Points on a hilly landscape, in no order, each with its height.
A ball rolls from a point to the lowest of its 2 nearest points, and stops where none of them is lower. Distance is the straight distance between rows; heights are no part of it.
z_17: 65 122 87 116 113 76 102 132 103 74 135 117 102 107 126 72 130 102 125
 88 85 60 123 80 89 77 91 92 100 103 91 89 96 93 126 120 101 118 106 115
 83 135 111 122 93 125 95 120 91 102 100 87 104 80 74 109 75 92  h=575
z_365: 102 82 94 81 57 88 75 93 135 92 90 120 109 125 123 157 161 116 66 68 109
 122 139 101 103 64 94 73 106 144 89 134 104 100 107 77 68 121 132 129
 104 107 78 118 108 99 51 87 93 48 110 94 138 108 80 120 86 107  h=239
z_915: 82 96 119 84 105 105 99 97 102 114 71 76 101 87 67 108 104 84 87 116 100
 121 97 97 83 118 127 83 126 94 95 111 98 107 77 102 79 92 118 104 132
 94 96 72 108 59 91 92 115 88 110 96 112 103 103 72 118 105  h=370
z_608: 157 111 62 148 92 82 127 58 90 139 100 121 49 105 102 66 112 114 120 94
 134 100 109 130 118 100 75 131 86 111 90 57 90 52 72 125 135 156 57 84
 95 112 103 86 91 156 75 122 126 106 95 82 108 112 99 143 113 84  h=542
z_768: 143 122 72 149 95 89 105 47 82 107 89 111 75 90 77 90 94 119 121 92 127
 123 131 122 111 99 98 120 81 102 105 66 104 73 62 105 138 159 73 84 86
 112 66 75 80 134 89 131 119 131 80 114 143 82 139 142 127 103  h=532
z_281: 108 106 116 86 86 98 60 82 76 72 94 121 117 112 80 95 57 119 97 107 108
 118 75 91 118 104 86 115 58 75 148 103 99 87 114 74 145 72 78 65 55 101
 96 108 102 122 139 113 99 140 60 118 83 67 113 125 98 101  h=635
z_223: 69 122 63 99 76 125 60 108 127 86 116 128 124 106 146 98 95 96 130 88 66
 83 78 117 125 55 76 101 107 87 102 151 112 102 92 103 98 114 77 121 108
 140 115 132 127 118 93 86 126 116 90 125 100 124 110 134 73 86  h=254
z_863: 112 95 120 87 79 64 104 104 129 122 107 102 145 115 100 141 78 107 47
 105 87 65 153 73 97 61 54 77 115 117 98 83 112 119 110 73 115 52 151 81
 98 101 110 119 86 111 95 101 82 67 143 101 114 83 60 115 41 104  h=327
z_830: 144 110 91 126 81 86 117 77 96 99 86 97 79 139 108 67 129 121 70 89 116
 112 103 106 112 106 125 101 87 117 110 69 66 76 113 107 87 133 87 118
 128 108 113 101 107 108 58 100 96 90 115 68 91 111 75 124 112 102  h=560
z_216: 93 93 74 101 100 151 117 72 105 114 85 104 81 132 66 132 78 110 124 107
 88 148 81 100 109 93 121 131 88 97 116 119 107 98 53 111 83 137 63 112
 105 69 78 64 105 83 91 89 116 110 84 133 93 108 123 89 165 134  h=418
z_327: 62 68 124 94 118 88 77 130 113 81 140 113 110 76 123 103 94 106 96 116
 96 94 110 87 72 84 95 72 88 94 80 140 118 118 90 97 84 95 143 99 84 120
 65 94 88 86 129 90 119 90 75 109 125 65 129 95 80 86  h=489
z_201: 51 99 117 98 141 85 135 145 67 58 97 75 88 116 73 95 119 113 68 94 100
 59 103 73 65 108 119 89 96 100 63 80 99 82 127 95 78 100 108 87 83 113
 90 89 108 83 109 100 57 90 127 74 122 67 90 76 108 104  h=595
z_860: 91 84 94 105 125 134 117 84 67 87 111 64 71 119 105 112 69 116 53 125
 101 88 87 100 91 95 122 107 57 113 62 109 90 118 124 88 60 123 74 102
 99 104 65 107 105 99 139 85 93 102 103 53 88 66 139 90 117 83  h=392
z_373: 89 92 106 54 98 112 85 96 98 90 101 103 73 97 121 123 129 81 129 88 114
 104 39 121 81 102 102 104 99 110 80 129 112 82 114 85 78 123 102 97 86
 94 69 111 110 67 91 79 112 91 90 88 115 149 105 105 109 88  h=305
z_587: 106 97 64 122 105 134 129 94 99 111 113 91 64 148 121 131 105 103 111
 115 96 110 106 101 102 84 106 114 96 128 82 116 83 111 115 132 72 142
 54 121 94 76 90 102 99 129 99 84 78 83 115 100 72 88 92 87 125 122  h=335
z_602: 112 103 119 90 105 96 103 82 81 64 62 70 92 36 55 84 92 90 119 91 122
 148 82 116 132 180 138 107 111 93 146 70 91 104 109 100 109 114 101 92
 83 68 81 96 86 69 94 116 93 138 75 99 113 117 118 76 118 117  h=376
z_710: 84 77 132 100 136 85 100 115 118 97 148 103 94 95 109 96 90 105 128 127
 100 109 92 61 85 95 124 90 84 70 84 134 121 120 73 84 90 81 142 104 92
 87 76 62 87 89 116 80 122 99 55 125 107 87 121 78 104 110  h=508
z_682: 102 88 77 98 92 116 100 129 84 107 97 105 125 96 116 112 90 104 77 72 89
 58 104 108 79 89 62 101 108 117 85 78 102 96 133 112 123 69 81 70 76
 108 127 129 106 132 136 113 63 81 107 111 97 97 85 105 83 63  h=180
z_886: 168 109 82 136 94 82 131 71 101 145 101 104 67 114 113 58 115 121 103 73
 120 100 89 139 116 103 98 126 77 103 88 62 93 65 85 95 115 133 71 113
 139 91 119 89 93 121 63 118 101 112 107 63 69 140 120 137 124 88  h=551
z_414: 112 133 80 109 70 72 91 98 119 100 119 119 137 113 114 130 98 112 81 84
 92 77 154 91 106 55 62 94 103 117 102 84 124 102 97 82 127 104 120 87
 82 127 99 127 93 133 77 110 88 88 127 119 128 81 73 126 64 118  h=282
z_868: 99 104 97 118 110 70 109 133 108 79 122 105 104 76 109 76 141 108 118 75
 98 88 127 90 109 114 110 84 124 107 84 97 105 106 110 123 117 84 135
 120 102 112 120 114 99 115 67 123 83 90 80 105 133 106 78 110 87 76  h=567
z_266: 116 99 97 126 121 114 108 88 79 91 96 95 69 101 51 82 88 117 95 115 115
 127 87 93 87 113 138 114 81 75 91 107 87 83 41 122 108 104 97 95 127
 114 88 42 107 76 100 89 141 97 50 111 130 89 134 83 140 103  h=485
z_983: 109 92 82 91 74 116 98 110 120 116 122 128 100 105 136 120 116 65 129
 104 98 106 120 113 119 101 72 90 117 124 126 91 89 138 133 133 97 99 89
 109 65 48 109 137 83 127 112 118 61 93 122 115 52 103 65 101 92 122  h=267
z_893: 96 118 104 108 133 116 111 112 84 69 92 65 94 92 69 55 83 125 109 81 95
 97 34 83 121 111 148 123 85 49 84 116 100 76 88 71 115 80 87 106 132
 120 113 73 124 86 93 84 113 139 50 99 103 123 119 114 123 92  h=449
z_624: 112 103 107 107 110 122 74 75 69 107 81 114 79 93 60 65 60 82 104 124
 119 119 79 103 84 119 111 100 71 73 124 95 78 76 56 130 121 85 71 71
 100 108 101 57 100 87 152 96 159 126 54 111 80 83 130 88 125 88  h=463
z_523: 107 83 88 134 131 87 97 128 92 92 114 111 83 50 117 47 141 91 129 69 119
 97 103 113 90 133 123 99 102 87 85 84 95 90 105 112 120 107 107 104 90
 105 107 107 80 114 107 131 90 112 48 103 114 114 134 109 113 66  h=559
z_455: 122 141 122 114 109 72 105 83 87 70 84 83 135 45 71 62 67 101 112 97 91
 121 123 99 137 134 105 98 105 77 162 67 104 112 89 94 157 79 114 92 100
 106 104 103 81 97 102 143 85 163 99 119 90 83 109 114 88 105  h=415
z_155: 66 114 89 101 122 86 106 120 75 70 106 95 99 110 93 99 112 110 86 86 101
 56 103 92 52 74 93 97 96 109 66 92 119 58 98 88 87 119 100 83 102 157
 88 96 104 82 97 91 112 83 112 81 150 86 108 109 95 79  h=604
z_581: 92 100 95 94 93 102 61 90 65 89 98 131 95 123 110 86 93 110 96 90 116 84
 88 97 78 86 77 103 42 90 116 91 95 65 127 74 122 114 60 57 37 124 76
 120 97 144 145 116 116 120 70 87 95 61 130 133 103 76  h=625
z_263: 107 71 131 92 103 90 98 111 93 85 131 76 73 106 123 93 77 103 73 137 118
 92 81 82 115 138 122 94 78 108 84 102 74 142 170 109 87 63 114 101 68
 71 96 118 100 117 131 88 82 91 91 77 77 72 82 86 87 91  h=171
z_388: 115 109 106 79 82 100 148 64 93 116 52 71 81 144 72 164 123 101 101 98
 111 141 111 85 126 124 96 107 129 118 99 92 99 108 110 89 100 116 88
 104 91 37 97 94 105 102 62 96 59 67 152 79 105 111 49 67 120 132  h=38
z_177: 101 114 78 116 97 107 91 102 116 99 123 121 112 63 136 70 91 78 160 97
 88 104 78 125 146 108 96 118 108 78 123 119 117 116 101 105 129 92 88
 116 95 96 131 134 95 134 104 116 102 148 72 119 63 127 120 125 87 90  h=144
z_512: 108 96 118 111 108 89 97 87 118 119 135 126 98 141 102 101 85 117 117
 119 89 130 109 66 104 73 127 102 74 79 108 119 118 103 58 87 90 104 121
 110 116 91 92 58 87 87 88 93 128 96 72 132 97 85 119 94 122 133  h=531
z_611: 58 93 94 97 101 111 87 130 117 116 107 122 127 118 113 114 114 89 98 106
 79 80 124 94 58 68 79 73 126 109 108 95 100 100 102 108 70 102 96 94 90
 109 98 94 91 85 113 98 97 76 134 115 89 80 85 83 92 116  h=341
z_691: 127 128 91 95 82 108 64 79 84 99 78 104 102 77 96 124 90 68 85 110 111
 118 140 146 110 122 88 104 104 141 145 73 88 119 110 117 109 155 76 82
 81 94 81 130 84 115 119 121 99 128 126 92 91 70 111 106 99 118  h=235
z_579: 118 124 69 129 103 127 124 59 92 127 79 84 77 108 64 94 74 104 109 118
 99 124 97 123 118 104 112 134 106 94 104 83 85 91 62 130 102 138 57 107
 131 84 102 67 104 93 84 97 116 118 110 107 80 108 114 98 138 129  h=444
z_352: 126 100 99 125 114 91 123 85 82 98 92 84 80 131 65 87 100 134 67 105 120
 103 109 80 72 84 135 102 80 89 74 98 95 74 58 88 87 117 101 101 145 123
 92 56 106 76 76 86 127 78 89 82 130 79 114 100 123 106  h=502
z_47: 152 65 106 110 93 117 87 71 106 142 68 100 101 89 85 121 103 98 55 94
 107 125 131 126 74 124 111 95 85 121 121 78 93 116 86 92 89 103 110 98
 126 68 93 92 76 70 109 119 96 95 105 90 77 100 135 85 129 110  h=153
z_425: 109 101 117 99 117 108 117 100 104 101 102 61 116 33 97 122 61 104 121
 101 92 100 87 92 130 118 103 120 119 74 79 129 147 130 70 77 132 67 134
 106 125 91 105 106 102 89 89 106 93 129 68 116 132 133 122 86 96 83  h=297
z_477: 62 105 93 102 116 135 90 105 101 100 80 75 90 48 93 94 108 54 128 115 96
 127 103 128 114 129 123 99 137 110 107 114 86 125 84 140 73 126 102 125
 125 82 104 94 97 79 90 91 107 126 120 102 97 118 119 73 113 101  h=398
z_918: 73 103 92 77 96 132 105 78 87 102 77 88 80 126 78 166 109 93 117 112 96
 142 108 103 106 96 106 104 111 117 102 124 114 108 83 100 80 143 92 109
 79 65 48 91 88 86 92 92 92 83 117 116 126 92 112 82 134 138  h=378
z_626: 116 96 108 61 57 88 73 85 110 82 70 124 116 128 108 151 144 111 82 77
 104 130 112 114 115 100 99 96 87 121 127 104 104 90 131 62 96 113 116
 98 86 95 82 129 102 89 71 108 81 88 122 95 112 125 85 122 101 116  h=174
z_569: 85 112 141 86 109 93 114 123 101 114 123 91 129 67 92 80 58 88 110 127
 94 52 82 66 67 83 63 92 111 77 81 118 109 87 75 106 111 52 127 71 116
 135 110 75 109 79 134 71 139 101 100 107 116 95 86 83 66 65  h=372
z_753: 131 74 123 87 106 93 126 98 92 77 111 75 69 146 100 103 111 133 86 96
 129 121 71 66 113 129 145 110 57 88 75 117 105 112 147 55 92 77 124 111
 86 59 80 101 105 98 88 72 74 71 69 86 104 111 87 87 123 112  h=256
z_953: 100 70 106 61 87 122 95 104 128 129 109 103 82 99 139 134 121 60 126 112
 101 114 82 113 109 114 91 90 120 119 107 103 94 141 148 106 76 77 98
 117 73 26 105 122 87 95 119 90 76 83 117 98 47 131 74 72 107 115  h=226
z_395: 63 82 80 107 118 136 83 128 100 95 93 110 107 41 122 92 115 69 126 88 92
 95 107 157 87 117 107 101 128 112 107 109 104 123 113 120 84 121 97 108
 94 97 97 129 94 98 119 126 87 120 102 105 91 105 145 91 104 82  h=416
z_367: 128 99 93 89 65 112 77 74 110 106 77 126 107 134 97 144 114 100 83 100
 110 149 127 119 118 104 98 99 87 128 150 85 90 113 119 96 93 138 98 101
 82 67 69 110 85 101 98 109 80 95 131 112 73 86 93 108 128 140  h=234
z_43: 134 65 101 87 93 115 65 78 104 108 61 103 78 81 105 102 131 83 76 82 122
 145 90 148 84 146 125 94 88 117 118 95 84 106 106 92 73 124 103 97 116
 83 87 111 86 67 95 103 110 94 85 83 95 132 136 95 124 88  h=200
z_939: 74 56 102 111 107 76 109 128 127 97 122 77 116 137 103 105 80 130 33 113
 73 76 140 63 99 70 110 75 105 126 71 102 76 122 146 75 61 54 133 122
 115 93 126 108 114 117 106 76 71 67 123 91 93 63 61 94 56 96  h=278
z_717: 155 108 75 103 68 123 103 80 92 107 66 113 97 117 73 99 87 116 116 84
 107 139 57 111 145 120 93 127 95 89 135 85 82 74 89 121 136 94 58 84
 101 80 128 90 115 109 91 101 98 102 84 121 102 130 84 117 125 101  h=468
z_793: 79 81 63 117 102 129 96 126 117 123 135 129 94 118 135 107 122 83 125
 108 90 102 130 110 84 70 85 91 117 116 103 110 88 117 109 147 74 124 76
 124 86 75 108 110 92 128 110 104 96 75 107 115 66 78 93 87 108 120  h=304
z_778: 134 77 124 101 107 80 108 99 96 89 118 85 80 123 118 58 95 124 76 98 119
 104 78 78 105 125 134 103 50 88 90 98 82 113 152 69 97 70 110 113 99 80
 104 105 92 115 110 103 91 107 62 75 62 94 108 107 102 92  h=214
z_527: 116 106 131 96 124 84 134 97 100 169 124 112 79 113 85 91 97 89 128 117
 108 70 92 94 58 79 84 111 106 73 83 78 115 77 46 86 106 98 95 76 126 90
 104 39 78 72 102 99 130 93 105 95 71 119 102 79 113 112  h=265
z_727: 77 88 90 94 99 113 95 150 108 103 119 109 133 67 123 95 85 73 117 102 82
 67 96 102 93 108 71 88 132 91 95 108 100 131 125 135 117 53 103 94 85
 91 138 123 102 119 136 108 76 98 99 125 87 107 87 84 75 69  h=137
z_813: 131 111 77 107 74 75 77 103 123 123 105 145 108 125 124 88 131 110 104
 78 102 96 88 102 87 69 76 98 96 97 109 96 99 62 71 101 108 107 94 94
 111 138 119 100 102 103 77 100 127 78 93 108 105 140 93 136 93 95  h=503
z_575: 99 143 88 92 101 92 112 106 102 123 95 108 111 103 103 78 95 71 120 93
 85 54 77 115 86 78 57 110 127 92 109 61 100 76 99 114 123 84 64 86 115
 124 147 104 103 103 98 102 100 112 144 85 61 135 71 106 76 91  h=425
z_531: 128 96 102 94 96 121 118 83 96 101 81 93 97 133 65 111 72 123 105 102
 100 135 57 80 121 119 127 126 82 74 122 102 100 96 90 89 119 77 79 99
 102 66 106 82 111 84 96 85 91 102 71 123 84 108 101 82 142 127  h=448
z_220: 99 118 64 115 75 110 83 96 95 87 100 93 130 130 91 131 89 119 52 103 93
 110 158 93 109 68 90 89 100 127 103 99 91 116 115 106 103 123 94 95 89
 114 90 112 106 129 96 96 82 82 133 110 140 46 82 109 90 122  h=237
z_514: 63 109 87 91 87 97 45 121 132 76 117 155 131 53 136 111 149 78 138 83 96
 83 143 141 97 89 72 91 123 115 124 125 114 112 85 109 100 150 123 106
 69 134 72 149 86 110 99 132 113 119 97 121 120 108 131 128 68 97  h=452
z_820: 147 77 118 111 113 97 100 86 102 148 110 114 76 94 98 85 101 95 100 100
 111 104 91 115 68 107 107 104 86 89 99 88 106 93 66 92 104 89 95 84 130
 82 111 73 77 78 111 108 122 100 77 96 65 118 130 95 122 98  h=210
z_245: 79 73 120 69 86 68 104 129 114 83 102 102 116 140 115 123 129 121 61 78
 86 70 119 67 87 83 97 79 100 124 89 86 93 90 154 77 79 50 135 108 75 95
 116 130 115 99 94 88 52 58 126 87 105 95 38 110 67 93  h=236
z_728: 118 127 111 87 82 89 109 81 126 138 81 94 127 68 97 114 83 69 115 121 87
 128 112 114 145 93 77 95 144 89 115 99 117 113 56 108 106 87 119 106
 141 95 129 87 103 91 57 98 113 119 142 101 97 149 82 89 85 111  h=371
z_157: 130 126 93 109 103 110 145 43 72 118 60 42 75 107 39 105 61 113 73 119
 99 116 96 103 130 129 116 136 100 96 88 82 90 116 76 88 97 127 65 110
 151 71 90 77 107 79 74 104 95 125 129 60 85 100 108 69 123 130  h=466
z_532: 113 114 80 121 109 81 128 109 95 88 107 104 60 122 103 56 156 111 128 83
 122 93 91 102 107 124 124 110 107 105 84 59 73 65 115 135 100 136 74
 115 92 97 109 99 105 116 56 102 87 97 100 83 104 111 66 119 109 95  h=568
z_164: 89 101 126 92 114 88 110 116 105 144 118 116 118 109 93 103 94 91 114
 126 92 64 120 80 48 75 73 87 111 88 102 67 106 92 75 104 108 75 98 68
 91 99 98 66 75 84 128 101 107 82 123 113 75 82 86 79 93 119  h=315
z_627: 82 116 103 107 102 79 113 117 117 120 123 114 128 95 122 65 86 86 105 92
 72 34 100 85 78 51 54 93 127 88 83 98 115 83 82 102 106 73 95 98 124
 147 142 99 110 101 111 93 129 96 122 90 85 112 78 106 57 84  h=403
z_267: 81 152 97 104 112 104 123 89 81 104 103 83 97 90 90 74 75 84 132 98 88
 57 60 111 101 78 77 128 96 77 90 90 115 69 83 77 126 112 63 88 109 142
 120 95 107 101 113 94 122 143 106 77 75 116 109 122 87 82  h=446
z_757: 58 74 84 88 101 106 83 119 128 107 111 139 116 61 141 126 140 71 124 68
 82 69 125 147 69 93 78 95 134 132 100 103 127 109 110 92 80 114 108 115
 83 101 91 146 79 93 102 131 80 98 125 104 86 127 127 99 86 95  h=432
z_774: 65 93 160 102 121 72 109 148 97 88 114 92 124 67 85 69 72 97 84 132 97
 73 99 57 67 116 99 66 97 79 101 116 86 103 96 111 100 43 159 81 104 128
 101 74 114 82 143 86 120 101 91 115 119 63 82 77 69 73  h=343
z_275: 130 97 114 98 74 75 116 89 134 136 134 128 106 172 113 121 96 134 101
 104 90 110 100 62 107 50 83 99 73 87 96 125 123 90 77 70 100 82 108 110
 109 89 102 71 101 110 74 72 111 63 94 109 92 116 79 103 97 133  h=550
z_563: 57 125 123 86 113 70 114 120 89 50 130 91 91 130 107 81 117 102 109 108
 92 74 89 68 92 102 116 91 87 97 89 101 97 89 140 95 85 105 109 113 67
 125 85 107 107 93 102 99 85 102 111 74 99 76 63 105 75 108  h=585
z_502: 129 122 109 97 88 102 72 68 104 136 103 131 102 97 84 66 52 74 131 137
 101 123 85 104 112 91 85 102 92 64 146 92 87 81 39 134 122 83 75 77 122
 106 129 59 97 90 133 92 169 132 87 120 64 105 115 92 108 116  h=439
z_472: 71 52 124 62 89 127 76 117 122 105 82 85 96 66 122 131 110 67 100 111 98
 132 74 109 120 128 112 84 123 105 96 135 102 151 141 100 74 63 125 125
 78 38 104 105 109 95 116 89 77 89 108 121 81 114 104 59 116 106  h=176
z_272: 101 100 114 72 84 113 51 87 107 109 85 115 115 74 116 122 111 75 96 101
 101 113 87 138 78 99 89 92 104 114 123 110 109 92 88 79 90 110 105 80
 100 116 81 118 94 64 113 101 134 104 107 103 96 122 135 105 97 88  h=255
z_208: 111 89 79 118 112 135 140 68 78 119 118 57 75 132 98 139 46 122 78 133
 99 101 115 80 111 88 105 124 74 108 59 127 109 143 94 105 84 120 74 107
 104 77 80 90 98 119 117 84 88 92 96 89 92 65 123 77 122 103  h=367
z_701: 70 99 59 94 76 122 55 125 128 68 102 126 117 110 131 98 132 103 88 71 77
 97 92 122 97 67 94 86 118 114 98 141 85 102 114 116 65 119 96 128 115
 145 113 140 127 107 84 83 112 81 103 103 112 110 102 128 76 80  h=296
z_891: 106 132 107 99 85 96 88 86 121 127 99 112 128 105 89 85 58 80 117 136 81
 113 91 86 116 70 81 96 118 71 129 111 101 98 53 119 111 75 97 97 132
 115 127 75 105 94 100 83 134 121 120 122 71 112 86 95 89 128  h=408
z_48: 100 108 106 89 89 92 143 93 86 83 77 66 79 148 92 122 143 104 86 93 117
 96 102 81 119 118 116 102 126 118 78 85 75 96 141 106 83 105 90 118 102
 72 109 109 118 106 47 86 61 66 142 63 107 100 38 72 106 112  h=124
z_846: 101 122 104 86 112 95 114 116 90 80 78 89 83 38 72 73 128 75 168 75 119
 121 71 113 133 166 111 112 139 94 126 73 85 85 120 124 122 112 99 88 71
 73 100 100 100 91 79 109 88 122 82 114 117 144 77 86 101 98  h=396
z_719: 107 102 67 145 111 101 80 75 103 97 97 127 73 70 92 63 133 114 133 100
 114 135 109 139 107 109 121 114 96 103 107 81 89 72 54 134 111 160 87
 108 101 129 80 78 89 113 85 119 148 125 70 113 130 96 153 144 122 92  h=543
z_771: 76 80 136 75 104 95 78 116 117 69 103 72 97 65 125 86 92 76 85 120 106
 117 92 81 130 134 130 71 105 101 93 132 85 159 155 101 74 61 150 134 91
 77 98 118 103 101 105 88 94 104 92 91 92 88 88 69 90 101  h=119
z_916: 138 110 92 142 102 85 99 76 90 101 94 108 106 118 80 89 98 131 82 98 100
 103 141 94 85 82 103 101 75 100 106 79 110 72 61 94 124 119 99 88 113
 134 90 74 93 110 81 121 118 97 93 109 127 75 115 122 105 108  h=518
z_474: 75 105 97 89 88 121 83 114 124 95 114 102 129 59 121 103 77 73 138 114
 81 110 91 104 141 101 92 92 138 90 112 141 110 147 103 132 107 67 113
 117 101 87 124 128 108 115 103 97 97 117 96 143 92 115 94 91 85 93  h=69
z_381: 85 101 74 101 104 107 89 91 70 96 112 115 84 114 128 91 105 89 100 91
 112 52 95 113 56 75 74 104 76 114 70 89 102 63 113 109 94 138 63 77 76
 143 78 119 94 119 126 99 135 95 97 68 114 80 119 120 92 64  h=614
z_632: 97 77 101 101 124 131 110 113 70 69 83 72 84 137 71 89 80 139 43 99 101
 104 64 85 77 108 145 110 56 85 75 111 83 95 113 71 75 87 87 105 119 111
 94 83 124 88 129 73 93 94 78 78 96 82 132 99 127 96  h=412
z_678: 89 120 90 88 86 120 73 97 117 104 114 125 97 81 128 78 98 66 162 101 88
 102 40 123 122 84 91 109 116 82 110 136 104 86 85 119 107 102 74 107
 103 122 119 114 118 102 103 78 138 128 82 110 80 151 113 119 88 83  h=199
z_808: 76 68 123 88 96 89 92 102 115 112 94 84 132 85 122 122 83 100 40 93 74
 61 141 113 87 86 72 91 111 134 91 86 122 137 146 55 90 69 139 95 94 100
 96 137 86 102 121 119 70 100 145 84 90 79 96 112 52 85  h=361
z_565: 80 87 73 90 71 99 69 109 136 99 112 142 117 105 144 130 148 95 80 60 98
 67 129 120 79 47 56 80 136 138 79 118 107 95 102 105 59 112 115 126 113
 134 103 133 106 110 72 86 113 48 128 94 130 114 83 111 66 87  h=290
z_702: 90 80 127 77 122 102 116 123 79 88 108 73 97 66 93 125 77 100 114 101
 109 92 57 91 111 129 101 114 94 77 83 115 132 121 116 82 118 61 125 85
 71 75 84 106 102 94 126 97 67 104 74 118 117 106 105 79 110 88  h=261
z_228: 55 74 138 106 126 81 111 146 113 90 111 66 117 104 82 75 71 114 56 141
 78 67 111 50 90 96 119 71 104 95 84 110 74 121 118 93 68 41 143 108 114
 112 119 72 122 92 128 76 96 88 110 102 103 50 69 81 58 99  h=314
z_959: 104 108 118 87 103 98 118 87 106 122 59 69 120 58 61 111 74 87 105 111
 89 127 105 95 125 127 109 109 129 79 113 103 120 114 53 88 121 73 118
 106 134 81 112 84 98 65 71 107 96 114 108 114 112 130 101 75 110 110  h=334
z_158: 104 109 69 120 88 116 97 75 89 101 87 86 104 86 105 141 102 94 74 105
 106 105 159 121 113 99 95 91 117 145 92 89 103 135 120 128 88 142 94
 108 92 95 77 126 87 119 87 120 69 99 138 98 131 63 96 92 101 112  h=193
z_488: 91 109 106 70 100 98 127 105 66 90 102 77 99 91 101 120 81 86 115 92 110
 70 71 96 99 123 65 119 111 97 85 90 117 89 137 106 132 72 87 63 65 100
 103 123 102 101 130 102 71 97 105 89 110 112 71 89 84 68  h=222
z_54: 68 96 105 101 123 111 90 141 85 55 92 76 104 107 85 57 88 118 72 101 86
 91 62 71 97 102 136 94 77 65 92 123 79 87 104 91 90 73 108 108 116 129
 113 81 132 88 112 82 107 99 67 106 115 82 105 101 106 90  h=430
z_663: 141 115 88 99 64 89 74 92 108 99 79 124 122 136 80 98 86 123 71 98 99
 121 76 89 113 82 84 101 88 86 128 104 91 72 73 100 131 69 91 72 113 127
 130 93 126 107 90 85 114 80 88 121 112 116 78 126 99 94  h=486
z_574: 89 100 108 85 84 90 86 89 90 67 92 76 109 94 121 114 96 100 61 88 93 77
 115 119 103 103 100 90 85 135 85 99 117 112 145 67 80 109 115 115 103
 117 99 148 103 91 95 110 80 107 125 63 97 92 96 114 68 83  h=382
z_660: 101 81 107 98 100 91 130 113 100 117 78 82 117 163 92 125 113 128 61 88
 100 94 119 59 90 104 114 91 106 111 97 79 86 96 130 79 97 68 102 103 99
 68 120 106 107 106 82 89 43 61 135 90 88 94 50 86 110 119  h=182
z_767: 116 98 79 143 123 94 86 99 76 108 95 118 81 67 98 32 126 89 120 91 115
 99 106 121 87 127 107 99 89 95 111 66 68 77 83 136 126 122 74 88 103
 115 117 86 91 124 108 133 125 123 66 90 85 91 131 124 107 66  h=552
z_628: 114 88 99 97 82 69 103 101 135 131 135 138 103 163 140 99 124 137 84 73
 93 84 95 71 71 38 83 87 79 98 78 123 111 57 80 62 74 104 111 116 133
 126 110 86 109 99 64 62 130 47 93 92 104 131 87 117 85 105  h=526
z_824: 106 142 126 91 120 87 139 98 70 101 103 70 104 106 60 66 63 108 120 100
 99 74 43 85 113 94 98 132 84 49 84 91 113 80 80 56 136 70 82 85 124 122
 121 72 117 79 109 90 108 141 79 84 73 122 96 112 98 96  h=467
z_837: 60 84 93 115 111 82 64 137 118 67 137 141 131 43 141 85 123 95 117 84 90
 79 144 107 87 89 89 73 94 92 100 130 118 123 94 106 108 109 134 111 77
 132 85 139 86 122 123 129 108 115 65 118 121 80 136 113 64 83  h=469
z_125: 58 108 121 104 124 85 123 113 67 68 93 61 111 79 80 116 94 101 77 124
 104 87 148 83 87 115 103 82 109 124 85 93 110 117 112 109 89 108 125 89
 76 104 71 95 95 96 106 114 67 97 134 91 142 42 88 69 88 105  h=602
z_740: 117 106 121 118 110 85 108 96 61 60 72 77 112 60 54 87 71 119 80 96 107
 128 115 99 114 165 126 99 89 89 143 59 96 113 116 102 131 86 101 86 80
 70 83 103 84 92 108 137 61 140 87 110 106 62 113 83 113 120  h=395
z_384: 91 84 87 72 107 127 115 88 99 94 72 87 63 93 86 148 133 90 136 90 118
 140 63 108 109 124 119 120 117 107 83 118 110 94 91 102 83 130 105 109
 94 56 78 87 108 76 74 88 93 73 98 106 142 137 103 87 139 112  h=342

Where does a ball stop that starts at each point below?
z_824: z_388
z_512: z_959
z_916: z_959

Call two points neighbours if one is among the 2 nearest of the other. Go from one point of each pair to the other, from neighbour to neighbour, staying as low as possible. Name the highest point that can't be avoided.
z_388, z_771: z_824
z_474, z_158: z_701
z_626, z_158: z_691
z_771, z_47: z_611
